Each row is a point on a landscape with many valleys, with its height.
From any point a ball rolls to the lowest of the 4 points nearest to it. It stops when none of these is lower. Distance is the straight distance between rows; heights are no part of it.
Z_109 height 92.2: [-1.65 -1.96 -1.71  1.10  0.61  0.45  0.45 -0.12  4.85  3.60 -3.90  4.27
 -2.48  0.03 -0.99 -1.69  1.84  0.41  0.89  0.33  4.26]
Z_634 height 31.6: [-0.12  2.37 -0.93  0.56 -2.57  1.86 -2.41 -0.58  4.25 -2.04  1.56 -4.44
  2.39 -1.56 -0.99 -0.19 -0.60  1.56  0.67 -2.39 -3.14]
Z_888 height 48.0: [ 0.79 -4.22  1.84 -1.53 -2.21  5.93 -1.53 -0.43 -0.12 -2.65 -0.57 -1.40
 -1.48  0.43  0.76 -0.65 -3.96  0.84  1.19 -1.39 -0.43]
Z_467 height 44.0: [-0.12 -2.93 -2.03 -0.02 -0.88  1.77 -1.39 -0.41  3.51  2.49 -2.39  2.02
 -2.70 -0.04 -2.00 -2.69  1.57  0.09  1.43 -1.38  0.82]
Z_846 height 53.9: [-0.68 -3.25  0.99 -0.65 -0.78  3.83 -1.56 -0.51 -0.42 -2.83 -0.26 -0.83
 -1.94  2.11 -1.20 -1.36 -2.68  0.70  2.25 -0.42 -0.88]
Z_42 height 53.6: [-0.20 -0.34 -1.99 -1.11 -2.54  4.95 -0.78 -0.40  2.57 -2.13  0.37 -3.23
 -0.24  0.20 -1.41 -0.86 -2.55  1.00  1.24 -1.60 -3.32]
Z_589 height 78.5: [ 0.98  2.44 -2.56 -0.32 -2.06 -1.05 -1.37  0.28  1.62  0.99  1.38 -2.14
  2.55 -0.17 -2.13 -1.12  0.64 -0.12 -1.09 -0.39 -2.03]
Z_462 height 50.8: [ 0.27 -1.68  2.69 -1.20 -0.07  0.96  0.86 -0.90 -3.30 -0.85  1.53 -0.88
  1.29  0.57  0.27  0.43 -1.22 -1.30  0.32  0.26 -2.04]
Z_438 height 76.0: [-0.76 -1.11 -2.60 -0.30  0.05 -1.70 -0.32 -0.30  1.91  2.51 -1.80  2.02
 -2.36 -0.33 -0.07 -0.41  2.67 -0.94  0.08  0.32  2.75]
Z_526 height 57.5: [-1.00 -0.50 -2.51  0.54 -0.97 -1.23  0.73 -0.09  2.57  2.33 -1.51  1.89
 -1.78  1.65 -0.99 -1.04  2.12  0.22  1.35 -0.24  1.02]
Z_233 height 40.3: [ 0.47 -1.84 -1.60 -0.47 -4.22  5.57 -2.35 -0.51  4.17 -1.63 -0.45 -2.98
 -1.55  0.02 -1.35 -1.93 -2.24  0.77  1.14 -2.59 -1.12]
Z_327 height 58.5: [-0.40 -0.23  2.41 -0.56  2.41 -3.18  1.53  0.03 -3.67  0.05 -1.53  3.21
 -3.12  1.09  1.09  0.60 -0.55 -1.06  0.68  1.26  3.12]
Z_944 height 61.3: [ 0.03  1.19 -1.94 -0.27 -0.75 -1.32 -0.72  0.85  2.69  0.53 -0.83 -0.89
 -0.29 -0.16  0.05 -0.38  2.25  0.26 -1.10  0.27  1.51]
Z_420 height 63.8: [-1.34  1.12 -1.05  1.10  3.22 -3.40  0.06 -0.72  0.40  0.82 -2.59  1.63
 -3.35 -1.42  2.18  0.35  2.37 -0.09 -0.20  1.41  3.82]
Z_857 height 57.8: [ 0.58  2.01  2.57  0.28  4.45 -2.39  1.90  0.54 -3.11 -1.70 -0.85  0.07
  0.42 -0.12  3.51  2.59  0.10  0.37 -1.85  0.37  3.19]
Z_913 height 65.4: [-0.19 -0.94  1.16 -0.83 -0.25  0.12 -0.59 -0.44 -0.08 -0.26  0.20  1.89
 -1.17  1.39 -0.27 -0.30  0.40 -0.92  1.67  1.05  0.85]
Z_867 height 37.6: [ 0.29 -1.19  3.59 -0.73 -0.81  1.61  0.71  0.59 -3.20 -0.62  2.57  0.06
  3.75  0.24  0.31  0.88 -0.76 -0.41 -2.00  0.20 -3.47]
Z_708 height 64.3: [ 0.46  1.84  1.91  0.22  4.51 -2.87  2.51 -0.22 -5.55  0.03 -1.10  2.11
 -1.96  0.74  1.44  2.10 -0.34 -0.66 -1.79  1.64  2.37]
Z_563 height 26.1: [-1.11 -2.23 -1.88 -0.35 -2.79  4.75 -1.96 -1.95  2.44 -1.18 -0.28 -1.15
 -2.14  0.08  0.30 -1.96 -1.68  1.14  1.50 -1.16 -1.21]
Z_971 height 22.4: [-0.31 -1.63 -2.73 -0.23 -2.06  1.36 -0.92 -1.57  3.46  1.04 -0.86  0.97
 -2.39  0.65 -1.44 -1.95  1.25  0.80  1.44 -0.78 -0.10]
Z_422 height 64.8: [ 0.14  0.43  0.45  0.85  1.05 -1.73  0.39  1.36 -0.74  1.25  0.35  0.87
 -0.34  0.68  0.34 -1.37 -0.07 -1.94  0.12  0.40  1.29]
Z_773 height 77.6: [-1.00 -1.08 -2.94  1.82  0.48 -0.47 -0.33  0.79  3.61  3.78 -1.62  2.44
 -1.77 -0.51 -0.33 -1.75  2.18 -0.91 -1.01  0.15  3.42]
Z_597 height 53.8: [ 0.06  2.50 -3.17  1.12  2.00 -2.47 -1.23 -0.72  3.84  0.89 -2.58  0.82
  0.17 -1.54  0.48 -0.33  3.96  1.05 -3.16 -1.05  2.91]
Z_310 height 58.8: [-1.32 -1.17  0.88 -0.41  1.44 -1.34  0.67  0.09 -0.79  1.11 -0.32  1.87
 -2.62  1.10 -0.05  0.20  0.77 -1.67  0.30  2.00  2.45]
Z_317 height 79.0: [-1.89 -2.74 -0.36  1.34  0.62 -0.78 -1.37  0.09  2.40  3.22 -2.92  2.60
 -3.34 -0.26 -0.66 -1.13  2.84  0.15  0.60  0.42  2.97]
Z_235 height 61.6: [ 0.19  1.28  0.48  0.30 -1.82 -0.27 -0.27  0.28 -0.98 -0.10  2.59 -1.94
  5.20 -1.85 -0.06  1.67 -0.65  0.03 -0.26 -0.56 -3.57]
Z_783 height 62.3: [-0.73  0.02  1.59 -0.01  5.10 -2.22  1.26 -0.18 -4.15  0.63 -2.36  2.47
 -3.19  1.94  2.24  1.33  0.50  0.32 -1.01  2.42  3.31]
Z_58 height 55.1: [-0.39 -1.23  0.95 -0.11 -1.12  0.10 -0.07  0.59 -1.19  0.21  2.62 -1.12
  2.28  1.72 -0.71  0.02 -0.34 -1.51  0.40 -0.04 -0.95]
Z_800 height 38.6: [ 0.88 -1.10  4.23 -0.38 -1.00  3.68  0.88  0.12 -2.72 -1.78  1.53 -0.66
  3.07 -0.18 -0.28  1.07 -0.76  0.96 -1.93 -0.02 -3.77]
Z_298 height 32.7: [ 0.53  1.56 -0.93 -0.72 -2.22  1.15 -0.63 -0.86  0.87 -0.95  1.67 -3.09
  3.27 -0.70 -0.55 -0.63 -1.58  0.38  0.13 -1.46 -2.77]
Z_715 height 18.1: [-1.64 -1.84 -1.23  0.78  0.11 -1.22  0.02 -0.11  1.31  1.47 -0.54  1.79
 -2.83  1.15 -0.32 -2.18  0.83 -0.85  2.14  2.02  1.52]
Z_606 height 89.5: [-0.84 -0.77 -0.50  1.02  2.21 -3.68  1.86 -0.21  2.66  1.89 -2.77  2.44
 -3.05 -0.44 -0.06 -0.86  2.28  0.41 -0.23  0.03  3.69]
Z_631 height 53.0: [ 0.94  0.25  0.08 -0.48 -1.21  2.52  0.58  0.43 -0.50 -1.21  1.85 -2.19
  4.48 -1.69  0.56  0.95 -1.70  0.04  0.06 -0.91 -3.83]
Z_156 height 64.9: [ 1.31  0.86  3.38  0.15 -2.13  1.77  0.71 -0.42 -2.44 -1.51  2.22 -2.77
  5.44 -1.82  0.81  2.27 -1.33  1.58 -1.49 -0.68 -5.22]
Z_105 height 78.7: [-0.22  0.09 -1.18  0.01 -1.43  1.27 -0.59 -0.21  1.85  1.00 -0.06  1.39
 -0.28  0.83 -1.46 -1.50  1.18 -1.28  1.28 -0.84 -0.03]
Z_687 height 60.6: [-0.34 -0.49  0.48  1.12  3.16 -2.11  1.28 -0.64 -2.56  1.16 -2.43  1.77
 -3.80  0.51  1.25  0.72  1.18 -0.79  0.80  1.13  3.80]
Z_301 height 74.7: [-1.19 -0.42 -1.97 -0.45 -1.68  1.35 -1.49 -0.71  1.43  0.49  0.49 -1.02
 -0.88  0.46 -2.15 -2.09  1.79  0.07  1.62 -0.51 -0.69]
Z_200 height 57.0: [ 0.32 -1.67  0.83 -0.42 -1.36  4.15 -0.15 -1.16 -0.10 -1.62  0.16  0.28
 -1.16  1.15 -0.66 -0.25 -1.03 -0.38  1.65  0.32 -1.09]
Z_118 height 78.2: [-0.37  0.25 -1.16  1.52  1.07 -1.46  1.13  0.33  1.11  1.01 -1.64  1.58
 -2.10 -0.20  0.17 -0.40  1.85 -0.58  0.16  0.52  2.98]
Z_511 height 65.6: [-0.24 -0.78  0.17 -0.16 -1.05  0.09 -0.88  0.17  0.35  0.25  0.67  0.17
  0.21  0.43 -1.41 -0.34 -0.18 -0.88  1.00 -0.57 -1.33]
Z_588 height 42.4: [ 0.63 -2.69  0.86 -0.43 -3.04  4.40 -1.58 -0.61  1.83 -2.72  0.10 -2.91
 -1.54  0.33 -0.19 -1.25 -3.15  1.58  0.63 -1.73 -0.68]
Z_580 height 33.5: [-0.93 -1.99 -0.87 -0.66 -2.48  2.47 -0.92 -1.86  1.91  0.32 -1.06  0.80
 -3.04  0.61 -0.58 -1.83 -0.96  0.32  2.39 -0.78 -0.22]
Z_820 height 46.4: [ 0.55 -0.45  1.04 -0.15 -0.33  0.94  1.34  1.09 -2.77 -0.80  1.62  0.18
  2.28  0.62 -0.95  1.50 -0.88 -1.04 -0.57  0.28 -2.25]
Z_389 height 74.1: [-0.88  2.27 -1.66  1.61  2.51 -3.01  0.38 -1.04  2.52  1.55 -3.71  1.87
 -2.06 -0.41  1.00 -0.42  2.81  0.10 -1.47  0.25  4.33]
Z_970 height 44.4: [-0.32 -1.94  1.00 -0.56 -1.62  4.57 -0.34 -0.09  0.64 -1.53  1.05 -2.44
 -1.24  1.24 -1.04 -1.63 -2.24  0.41  1.71 -1.05 -1.80]
Z_534 height 25.6: [ 1.30 -1.44  3.92 -0.71 -2.02  2.65  0.13 -0.27 -2.68 -0.73  2.81 -0.99
  3.93 -1.58  0.55  0.30 -1.40  0.67 -0.27  0.90 -3.45]
Z_305 height 63.6: [-0.06 -1.51  0.38 -1.07  0.83 -1.89  0.05  0.24 -0.73  1.08 -1.11  1.99
 -3.57  1.21  0.34 -0.10  1.33 -0.40  2.47  1.88  2.25]
Z_853 height 76.1: [-0.88  0.49 -1.26 -0.07 -0.86 -1.52  1.16  0.95  0.26  1.26 -0.96  0.30
 -1.27 -0.04 -0.41 -0.45  0.65 -0.58  0.98  1.26  1.20]
Z_642 height 62.2: [-0.06  0.80 -1.68  0.16 -0.91 -2.27  0.32  1.23  0.69  0.15  1.15 -0.89
  1.26 -0.69  0.15 -0.51  0.57 -0.51 -0.19  0.40  0.95]
Z_551 height 90.8: [-1.24  0.55 -2.82  0.97  0.13 -2.15  0.32  0.71  3.16  4.09 -2.44  2.52
 -2.64 -0.46  0.12  0.17  2.70 -0.35 -0.98 -0.96  2.46]
Z_154 height 43.9: [ 0.81 -1.94  2.86 -1.37 -2.23  5.11 -0.44 -0.14 -1.96 -1.83  0.91 -1.82
  3.06 -1.44  0.14  0.36 -2.62  1.97 -0.14  0.01 -3.29]
Z_411 height 71.9: [ 0.46 -0.95 -1.53  0.23 -1.11 -0.39 -0.24 -0.17  1.24  0.66  2.17 -0.23
  0.16  0.54 -1.15 -0.82 -0.48 -0.21  0.92 -0.23 -0.25]
Z_623 height 60.1: [ 0.29 -3.25  1.95 -1.75 -0.29  3.50  0.21 -0.42 -3.40 -0.12  0.04  1.05
 -1.53  2.77 -0.89 -0.21 -1.93 -0.39  2.99  0.29 -0.01]
Z_613 height 69.0: [ 1.93  0.69  1.19  0.42 -0.26 -0.51  0.27  0.88 -2.13  1.42  2.25 -1.67
  4.87 -1.10  0.23  1.17 -1.46 -0.42 -1.26  1.04 -3.17]
Z_521 height 32.1: [ 0.02  3.01 -2.17  0.31  0.98 -3.38  0.45  0.80  1.83  0.86 -1.01 -0.77
  0.81 -0.31  1.23  1.14  0.16  0.46 -0.68 -0.60  1.41]
Z_532 height 75.9: [ 1.29  3.53 -1.26  0.70 -2.10 -0.73 -0.64  1.50  0.41  0.48  0.41 -2.03
  4.53 -0.93 -0.15  0.06 -0.73 -0.79 -1.08 -1.28 -2.12]
Z_361 height 52.1: [-0.12 -3.00 -2.29 -0.49 -1.00  2.94 -2.06 -0.04  3.45  0.72 -1.50  1.87
 -3.40  1.59 -2.38 -1.80  0.56  1.06  1.77 -0.68  1.03]
Z_627 height 81.1: [ 1.00  0.34  2.44 -0.38  0.04 -0.82  0.37  1.57 -3.77  1.02  1.91  0.68
  2.99 -0.90  1.42  1.46 -0.28 -1.20 -2.84  0.49  0.00]
Z_110 height 50.5: [ 0.39 -3.42  3.86 -1.59 -1.36  4.33  0.31 -0.73 -3.16 -3.65  1.07 -0.77
  2.45 -0.03  0.17 -0.17 -1.93  0.58 -0.21  0.03 -3.62]
Z_256 height 41.0: [-0.07 -2.76  0.61 -1.88 -3.10  4.79 -0.95 -0.39  1.68 -3.38  0.55 -1.30
 -2.17  0.64  0.41 -1.20 -4.00  0.61  1.94 -1.65 -1.16]
Z_591 height 39.8: [-0.56 -1.57 -2.64 -0.52 -3.56  1.25 -1.91 -1.26  3.86  1.02  0.40 -0.99
 -0.71 -0.07 -1.56 -1.59  0.37  1.09  0.24 -1.92 -0.84]
Z_324 height 46.2: [ 1.04  2.74  0.60 -0.60  5.18 -2.72  0.75 -0.86 -2.56 -0.74 -2.40  1.25
 -1.35  0.58  1.68  2.64  0.43  0.61 -1.74  1.04  1.66]
Z_577 height 50.9: [ 0.20  4.45 -2.25  1.23  0.65 -3.58 -0.39  1.26  1.61 -1.08 -1.43 -1.60
  0.91 -1.67  0.68  1.29  1.85 -0.32 -2.21 -0.34  0.48]
Z_937 height 64.1: [ 0.50  1.38 -0.26  0.28  2.83 -3.12  0.75  0.77 -0.83  0.35 -0.59  1.73
 -2.89 -0.43  1.64  0.40  1.66  0.17  0.70  2.07  2.33]
Z_439 height 58.1: [-1.23 -1.96  1.63 -0.06  0.86 -0.88  1.19  0.18 -3.35 -0.63 -0.88  3.26
 -2.90  2.15  0.03  0.40 -0.44 -0.41  1.80  2.50  1.27]
Z_100 height 65.9: [-1.72 -1.78 -1.71  0.76 -1.71  1.83 -1.29 -1.09  1.08  0.25 -0.39  0.68
 -2.70  2.29 -2.52 -1.95  0.99  0.15  1.59  0.94 -0.58]
Z_166 height 20.3: [ 0.58  1.66 -0.97 -0.01 -3.53  2.21 -0.96 -1.00  0.82 -2.00  1.75 -4.62
  2.87 -0.18 -1.23  0.50 -2.16  1.01  1.23 -1.66 -4.59]
Z_880 height 57.6: [-0.87  1.43 -0.83  1.19  3.06 -2.75  0.92  0.31  0.95  0.27 -2.34  0.45
 -2.82 -1.62  1.59  1.09  2.58 -0.14 -1.61  0.75  4.21]
Z_493 height 60.7: [ 0.15 -0.17  2.24 -0.23  3.77 -2.37  1.41  0.59 -3.79 -0.43 -0.63  1.19
 -1.88 -0.46  2.45  0.60  0.09 -0.41 -0.01  2.17  2.98]
Z_547 height 51.7: [ 0.61  2.61  0.83  0.46  5.17 -2.74  1.15 -0.24 -2.81 -1.07 -1.33  1.21
  0.15 -0.59  3.54  1.57  0.43  0.37 -1.86  0.75  2.48]
Z_207 height 62.8: [ 0.62 -0.28  0.95  0.07 -1.29  0.66  0.88 -0.12 -0.37  0.18  2.60 -1.56
  4.05 -1.04 -0.49  2.36 -1.09 -0.82 -0.67  0.34 -2.17]
Z_264 height 48.7: [ 0.95  2.34  1.57  0.60  2.15 -3.10  1.20  1.64 -3.43 -0.90  0.80 -0.80
  1.08 -0.80  1.59  2.00 -0.50 -0.54 -1.66  1.17  0.01]
Z_83 height 66.7: [ 1.19  0.43  2.09 -0.03 -1.64  0.68 -0.09 -0.37 -2.10 -0.75  3.29 -2.63
  4.50 -1.89 -0.40  0.90 -0.96  0.22 -1.87 -0.52 -4.39]
Z_792 height 53.7: [-1.01  2.28  0.92  0.21  4.85 -3.05  1.29 -0.92 -0.92  0.16 -0.95  1.38
 -0.73  0.53  1.42  0.48 -0.40 -0.46 -1.73  0.30  3.38]
Z_333 height 61.5: [-1.62 -2.55 -2.50  1.28 -0.44 -0.17 -0.51 -0.14  4.33  3.37 -1.84  2.14
 -1.62  0.50 -1.70 -1.59  2.10  1.55  1.05 -0.72  1.70]
Z_425 height 81.0: [ 0.87  0.35  2.88 -1.20  0.86 -0.13  1.39  0.87 -3.89 -0.49  1.39  0.26
  2.29 -1.24  1.07  2.71 -1.48 -0.80 -1.12  0.72 -1.09]
Z_572 height 55.3: [ 0.08  2.95  1.09 -0.84  6.05 -2.08  0.96 -0.68 -3.86 -0.91 -1.71  1.63
  0.34 -0.31  1.64  2.66  1.10  0.95 -3.69  0.94  1.57]
Z_909 height 57.4: [ 1.01 -3.38  1.70 -2.46 -0.62  4.46 -0.44 -0.95 -0.77 -2.37  1.20 -0.40
  0.55  0.43  0.06 -0.86 -3.00  0.80  0.89 -0.96 -2.18]
Z_475 height 51.2: [ 1.13  2.40  0.55  0.54  0.43 -2.66 -0.12  0.65  0.62  0.42  0.06 -0.03
  1.22 -1.25  0.27  0.49  0.55 -0.31 -1.15 -0.20  0.07]
Z_267 height 52.2: [ 1.07  2.16  0.46  0.24  0.00 -1.99  0.15  1.38 -1.64  0.66  1.84 -0.31
  1.91 -0.31 -0.29  0.34  0.35 -0.76 -0.73  0.18 -0.60]
Z_780 height 55.2: [ 0.33 -0.76  0.85 -1.35  2.13 -1.72  0.76  0.39 -2.65  0.75  0.32  1.90
 -0.56  0.77  0.86  0.25 -0.23 -1.33 -0.09  1.91  1.23]
Z_358 height 61.0: [ 0.47 -1.27  0.82 -0.15 -1.47  1.90  0.09 -0.66 -1.02 -1.12  1.14 -0.54
  1.65  1.79 -0.49  0.70 -1.00  0.73  0.80  0.15 -2.45]
Z_397 height 34.5: [-0.64  3.13  0.52  1.02  0.87 -2.25  0.45  1.43 -1.33 -0.11  0.58 -0.73
  1.68 -2.09  1.14  1.79 -0.71 -0.46 -1.89 -0.70  1.15]
Z_702 height 58.9: [-1.30 -2.79  0.59  0.77  2.82 -2.12  1.23  0.60 -3.11  0.84 -1.75  3.86
 -4.27  0.38  0.10 -1.62 -0.49 -0.16  2.20  3.09  4.04]
Z_135 height 29.9: [-0.21  5.85 -1.69  0.29  2.55 -2.95 -0.34  0.17  2.15 -0.16 -1.60 -1.21
  1.17 -2.10  0.27  0.70  3.15 -0.16 -2.80 -1.14  2.11]
Z_541 height 52.5: [-0.69 -2.69  3.77 -1.21 -0.53 -0.31  1.83  0.22 -2.97  0.41  1.10  1.83
 -1.29  1.35 -0.03  0.02 -1.07 -0.46  0.20  1.89 -1.00]
Z_248 height 58.2: [ 1.14 -4.21  3.38 -0.91 -1.62  4.97  0.47 -1.29 -2.50 -2.44 -0.46 -1.03
 -1.12  1.56 -0.40 -0.53 -3.84  0.90  0.91 -0.34 -2.23]
Z_952 height 76.4: [ 0.36  1.98  1.96  0.29  0.08 -0.86  0.81  1.47 -2.94  0.23  2.20 -1.12
  3.57 -2.66  0.95  1.17 -0.83 -1.78 -1.81  0.19 -1.26]
Z_78 height 78.4: [ 0.64  3.17 -1.96  1.03 -1.41 -2.39 -1.34  0.66  2.58  0.54  1.21 -2.84
  4.13 -1.72 -0.65  0.20  0.46 -0.27 -1.35 -0.92 -1.84]
Z_865 height 40.1: [ 0.08  3.59 -0.91  0.01  4.77 -4.37 -0.12 -0.60 -1.61  0.23 -1.62  0.93
  0.11  0.10  0.98  1.64  2.53  0.86 -2.08  0.06  2.65]
Z_931 height 52.4: [ 0.11 -0.17  2.55 -0.03 -1.62  3.98  0.07 -0.97 -0.10 -1.87  1.61 -2.38
  3.93 -0.30 -0.55  1.06 -1.75  1.79 -0.95 -0.93 -3.86]
Z_292 height 67.6: [ 0.07 -0.21  0.69 -0.79 -1.49  3.02 -0.73 -0.82  0.92 -1.32  1.07 -1.31
 -0.14  0.15  0.10 -0.77 -0.56 -0.41  1.28  0.24 -2.03]
Z_538 height 60.0: [-1.07  0.52  1.67  0.69  3.14 -2.29  0.96 -0.32 -3.48 -0.39 -1.41  2.71
 -1.84 -0.43  1.87  1.01 -0.10 -0.34 -0.59  1.89  3.05]
Z_88 height 53.5: [ 0.03 -2.40 -1.97  0.08 -1.66  1.98 -0.89 -1.28  1.65  1.25  0.15  0.58
 -2.24  1.05 -1.67 -2.26 -0.04 -0.37  1.89  0.06  0.39]
Z_720 height 63.9: [-0.17  3.31 -2.58  0.94  2.27 -3.06 -0.20 -0.62  5.43  1.83 -2.65  0.46
 -0.43 -1.58  0.31 -0.48  2.65  0.79 -1.61 -1.18  4.14]
Z_50 height 50.7: [ 0.87 -1.22  1.48  0.27  0.12 -0.25  0.41  1.12 -2.53 -0.12  0.87  0.59
 -0.39  0.30 -0.52  0.36 -1.11 -0.95 -0.09  0.78 -1.21]
Z_639 height 66.9: [ 1.04  1.44 -1.31  0.96 -2.34  1.12 -0.88  0.80  1.31 -1.24  3.02 -2.51
  4.87 -1.99 -0.13  1.31 -0.03  1.37 -0.81 -0.85 -3.63]
Z_342 height 54.6: [-0.24 -2.45  2.49 -0.99 -0.67  2.42 -0.23 -1.40 -2.68 -1.45  0.95 -0.26
  0.42  1.97 -0.95  0.37 -1.75  0.54  1.51 -0.54 -2.39]
Z_279 height 59.7: [ 1.71  0.67  0.96  0.31 -1.90  2.42 -0.15  0.31 -0.14 -1.66  1.05 -2.76
  5.68 -0.81 -1.06  1.66 -1.42  0.96 -0.30 -0.58 -5.11]
Z_485 height 61.4: [-2.40 -1.18 -0.82  0.10  2.24 -1.92  0.72  0.57 -0.97  1.95 -3.37  4.54
 -5.67  2.16  1.11 -1.35  1.46 -1.14  1.17  3.12  4.08]
Z_726 height 23.8: [ 1.16  1.24 -1.21 -0.28 -2.69  2.19 -0.46  0.12  1.63 -1.78  1.85 -2.87
  2.49  0.05 -1.02 -0.99 -1.21  0.44  1.68 -1.70 -3.56]
Z_379 height 57.1: [ 0.04 -1.95  1.26  0.32  1.24 -1.20  1.12  1.24 -2.65 -0.11 -0.30  2.12
 -3.29  1.34  0.09  0.25 -0.92 -1.39  1.01  1.98  2.35]
Z_724 height 52.6: [-0.46 -0.79  2.52 -0.61  1.13 -0.56  0.51  0.86 -2.65 -0.66  1.09  1.20
  0.62  0.71  0.15  0.65 -0.81 -0.85  0.32  0.86 -0.43]
Z_407 height 65.7: [-2.31 -1.07 -0.65  1.37  2.25 -1.50  0.92  0.96  0.36  1.65 -2.17  3.81
 -4.05 -0.78  0.52 -1.01  1.74 -0.88  1.55  1.61  4.26]
Z_293 height 47.7: [ 0.71  1.83 -1.72 -0.18  0.68 -2.87  1.22  1.07  1.20  0.68  0.54  0.21
  0.29 -1.93  0.88  0.62  0.92  0.52 -1.37 -0.63  1.19]
Z_441 height 74.6: [ 0.41  3.67 -3.03 -0.25 -3.11 -0.86 -2.05  0.82  2.41 -0.12  2.52 -3.35
  3.76 -0.80 -1.55  0.96  0.09  0.13 -0.86 -1.48 -2.31]
Z_218 height 58.6: [-0.41  0.08  0.89  0.37  2.56 -1.48  0.97  1.23 -1.22  0.93  1.16 -0.13
 -0.84 -0.05  0.80  0.46  0.45 -0.84 -0.58  0.83  1.60]
Z_544 height 70.4: [ 0.26  0.46 -0.56 -0.48 -0.86 -1.14  0.31  1.20  0.39  0.51  0.96 -0.85
  0.65 -0.21 -0.48 -1.00  0.06 -1.96  0.96  0.10  0.44]
Z_946 height 47.9: [ 0.85  0.93 -3.61 -0.87 -3.44  1.63 -1.01 -1.53  3.00 -0.35  0.37 -1.65
  0.23  0.28 -1.52 -0.76  0.05  0.97  0.18 -2.11 -1.27]
Z_140 height 61.1: [ 0.32 -2.01  1.51 -0.95 -1.66  3.09 -0.51 -1.10 -0.57 -1.08  0.93 -0.29
  0.33  1.35 -1.66 -0.23 -1.92  1.61  0.73 -0.77 -3.05]
Z_479 height 54.9: [-0.68 -2.93 -0.01 -0.13  0.01  0.43  0.02  1.10 -0.30  0.50 -1.04  1.00
 -2.96  2.49 -0.54 -0.45  0.27 -0.06  1.81  1.34  1.09]
Z_491 height 36.0: [-1.11 -2.18 -0.17 -0.75 -3.38  4.55 -1.70 -0.20  1.87 -3.10  0.36 -2.51
 -1.71  0.39 -0.02 -1.36 -2.18  0.58  1.93 -1.68 -0.99]
Z_719 height 63.3: [-0.58 -2.64 -1.38  0.89 -0.21  0.38 -0.36 -0.22  2.06  2.28 -1.30  2.67
 -3.61  1.04 -2.34 -2.39  2.80 -0.76  2.22  1.17  1.65]
Z_808 height 40.9: [ 0.78 -1.76 -1.98 -0.26 -2.65  3.50 -1.43 -1.55  3.75 -1.50 -0.11 -1.95
 -0.79  0.13 -1.79 -0.89 -1.07  1.85  1.57 -2.60 -2.36]
Z_722 height 43.3: [-0.36  3.59 -0.74  1.40  3.14 -3.31  0.96 -0.55  0.46  0.55 -2.53  0.25
 -0.09 -0.99  2.64  0.55  2.57  0.90 -1.61 -0.38  2.21]
Z_578 height 49.2: [-0.17 -0.56 -3.26  0.33 -1.94  0.03 -1.13  0.13  2.56  1.63 -0.14  0.52
  0.44 -0.87 -0.99 -1.80  1.78  0.46 -0.15 -0.47 -1.39]
Z_619 height 41.3: [ 0.73  0.21  0.93  0.16 -1.59  2.43  0.28 -1.36  0.78 -2.08  1.49 -2.40
  3.19  0.35 -0.07 -0.17 -1.41  0.58  0.44 -1.01 -3.84]
Z_605 height 56.8: [-0.23 -0.42 -1.60  0.54 -2.35 -1.20 -0.41  0.30  2.96  1.78 -0.62 -0.95
 -1.20 -0.19 -0.95 -1.00  1.36  0.13  0.74  0.37  0.31]
Z_6 height 70.3: [ 0.08  3.06 -1.10  0.16 -1.90 -0.18 -1.06  1.01  1.42 -0.48  1.38 -3.26
  5.80 -1.38 -0.23  1.33 -0.82  0.20 -1.02 -0.58 -4.17]
Z_893 height 60.5: [ 0.14  1.46 -0.68 -0.42 -0.89 -0.26 -0.84 -0.75  0.41  0.37  1.82 -1.46
  0.75  0.54 -0.70 -0.36  0.25 -0.49  0.88 -0.79 -1.30]
Z_996 height 67.1: [-0.41  1.56 -2.67  1.05 -1.00 -1.44 -0.87  0.70  1.98  0.42  0.42 -1.45
  1.40 -0.92  0.00 -0.87  1.33 -0.82 -0.95 -1.23  0.43]
Z_872 height 47.8: [ 1.21  1.13 -1.07 -0.46 -1.47  0.98 -1.07  0.17 -0.66  0.33  2.00 -1.08
  2.22  0.37 -0.57  0.67 -0.69 -0.26 -0.23 -1.07 -2.31]
Z_492 height 62.0: [-0.37 -2.51  1.11 -0.25  0.50  0.97 -0.22  0.52 -0.88 -0.13 -0.93  2.55
 -2.38  2.41 -0.89 -0.11  0.35  0.42  2.63  1.48  0.96]
Z_752 height 88.8: [-0.64  1.24 -1.84  1.08  0.86 -2.57 -0.45  0.51  3.19  2.44 -0.85  0.94
 -1.76  0.22 -0.03 -0.69  1.58 -0.23 -1.05 -0.84  4.25]
Z_862 height 81.5: [ 0.54  0.47  3.50 -0.42  1.04 -0.62  2.21  0.37 -3.48 -0.60  1.49 -0.80
  3.94 -1.79  1.58  1.96 -0.79 -0.94 -2.01  1.50 -1.81]
Z_274 height 33.2: [ 0.97  4.17 -1.08  1.20  3.14 -3.61  0.79  0.10 -0.24 -0.89 -1.71 -0.33
 -0.65 -1.81  1.64  1.18  0.32  1.17 -2.00 -0.19  2.34]
Z_515 height 38.4: [ 0.40  1.27 -0.72 -0.23 -1.60  0.81 -1.48  0.14  3.01 -0.94  1.67 -2.20
  1.89 -0.91  0.01 -0.39 -0.13 -0.45  0.20 -2.04 -2.75]
Z_886 height 44.8: [-0.06  3.89 -1.96  0.65  3.79 -4.06  1.83 -0.37  0.41  0.56 -2.10  1.11
 -0.59  0.76  2.01  0.97  2.79  0.74 -2.73 -0.50  3.35]
Z_703 height 56.3: [ 0.99  0.48  2.46 -0.74  3.07 -2.20  1.10  0.28 -3.41  0.30  0.90  1.66
  0.84 -0.53  1.37  1.71 -0.54 -0.53 -2.03  0.50  2.07]
Z_302 height 48.2: [ 0.12  2.79  1.72  0.20  1.79 -3.70  1.30  0.01 -3.42 -0.22  0.55  0.73
  0.44 -0.62  1.96  2.10 -0.56 -0.09 -2.31 -0.40  1.46]
Z_554 height 67.7: [ 0.65 -1.74  0.01 -0.07 -0.09  1.35 -0.45 -0.37 -0.58 -0.87  1.19  0.44
 -0.98  0.99 -1.30 -0.24 -0.47 -0.93  1.91 -0.41 -2.60]

For each start below, name the point where the ball stops.
Z_708 | Z_521
Z_420 | Z_521
Z_389 | Z_521
Z_248 | Z_563
Z_544 | Z_166
Z_547 | Z_521
Z_411 | Z_166
Z_909 | Z_563
Z_511 | Z_166
Z_623 | Z_563
